Each row is a point on a landscape with many peaks, with its height.
A climber steps from a point to the highest of its 5 nearest points, and stops where none of them is higher. Distance is the straight distance between rows; heights are no part of it.
<525> (h 360): [108 149 175 132 117 134 161 109 121 157 118 130 138 116]
<226> (h 508): [ 69 183 134 154 133 109 110 132 134 178 146 152 147  96]
<565> (h 509): [147 118 168 109 157 105 171 103 147  84 145 139 119 128]
<279> (h 326): [127 125 151 125 145 145 130 129 109 125 122 157 133 122]
<417> (h 541): [149  84  54 135 160 127  93 141 157 102 175 107 148 151]
<488> (h 362): [137 105  61 139 160 151  75 161 140 135 151 136 155 131]
<514> (h 165): [131 127 169 108  91 156 190 126 121 140  86 120 113 142]
<318> (h 439): [ 95 160 168 146 130 111 145 112 130 145 139 125 149 105]
<310> (h 456): [142 114 117 124 175 117 109 131 129  99 156 142 137 127]
<517> (h 162): [111 180 166 146  73 130 121  80 141 204 100  80 141 109]
<164> (h 335): [134 110  96 129 138 172  98 164  84 146 114 168 126 122]
<130> (h 531): [119 124 107 134 172  59  82 130 156  68 188 105 109 141]
<268> (h 272): [133 116 150 121  87 166 166 143  98 139  79 149 107 146]
<156> (h 387): [130 123 127 140  59 165 157 168  80 142  59 155 107 130]
<549> (h 563): [129 136 144 121 175  68 124 117 148  67 170 130 116 120]
<577> (h 163): [154 186 153 102  71 138 104  72 153 174  78  39 129 138]
<333> (h 196): [121 163 164 131  69 148 147  86 138 178  95  78 129 125]
<510> (h 534): [138 130 175 109 159  74 172  90 151  58 159 127 111 127]
<27> (h 450): [155  88  75 124 165  93 111 125 154  71 186 101 127 144]
<557> (h 371): [112 134  93 143 132 166  84 173  92 166 117 174 129 112]
<169> (h 380): [124 128 108 133 163 126 101 145 124 121 153 151 142 118]
<144> (h 161): [130 151 169 111  74 155 168  94 140 164  97  77 124 146]
<307> (h 401): [ 96 158 125 151 126 156 104 156  99 173 115 167 140 105]
<285> (h 532): [178  77 140  92 140 160 164 139 114 107 106 163 101 146]
<374> (h 44): [143 154 129 130  21 156 154 129 108 165  51  79 108 139]
<567> (h 459): [132 121 168 112 133 139 172 114 125 116 115 136 126 130]
<65> (h 510): [152 103 122 111 178  90 127 112 142  67 169 132 121 134]
<289> (h 259): [ 96 152 150 145 117 146 129 129 111 167 113 138 134 113]
<349> (h 408): [176  87 126  96 173 122 146 111 140  72 154 150 120 135]
<496> (h 420): [ 90 162 104 141 165 101  82 140 149 133 149 157 146 113]
<570> (h 253): [155  92  98 117 157 158 106 149 103 124 128 153 132 130]
<303> (h 384): [153  73  40 137 154 146  95 148 144 125 166 117 152 146]
<410> (h 539): [121 132 121 132 174  74 106 128 147  77 169 133 130 123]
<371> (h 402): [107 137  90 141 172  96  78 147 148 115 165 141 144 118]
<441> (h 221): [109 147 141 150  39 155 139 141  97 185  64 111 120 121]
<128> (h 341): [ 94 149 138 154  81 156 129 142  91 186  92 144 122 108]
<238> (h 385): [156  97 138 101 152 148 142 127 118 108 125 160 127 136]
<553> (h 537): [110 141 151 133 159  97 127 120 129 104 156 141 142 113]
<356> (h 41): [116 148 156 141  63 160 153 124 105 179  74 104 120 130]
<132> (h 556): [156  94 143 102  94 166 168 160  94 124  76 160 102 147]
<390> (h 525): [140 135 175 103 158  59 171  86 162  47 167 121  90 130]
<80> (h 494): [120  96  53 149 150  79  80 142 183  98 180  87 135 154]
<97> (h 446): [132  81  40 149 149 118  87 149 168 117 173 104 150 146]
<464> (h 296): [178  57  66 105 162 139 124 138 132  91 170 121 133 147]
<504> (h 426): [111 143 181 121 127 119 175 104 133 122 125 124 139 117]
<366> (h 650): [118 134 142 145  84 160 141 157  85 159  79 151 115 124]
<518> (h 579): [132 172 148 128  52 152 130  93 125 191  72  63 123 134]
<242> (h 461): [ 79 169 135 142 159  77  96 127 142 125 159 146 135 110]

Two climbers start at each pair of points below. Name the first point that both come to, or write never.
<310> / <496> -> <549>
<565> / <349> -> <549>
<371> / <570> -> <410>

For each start below, name the point where the climber stops.
<504> -> <549>
<238> -> <366>
<318> -> <549>
<242> -> <549>
<169> -> <549>
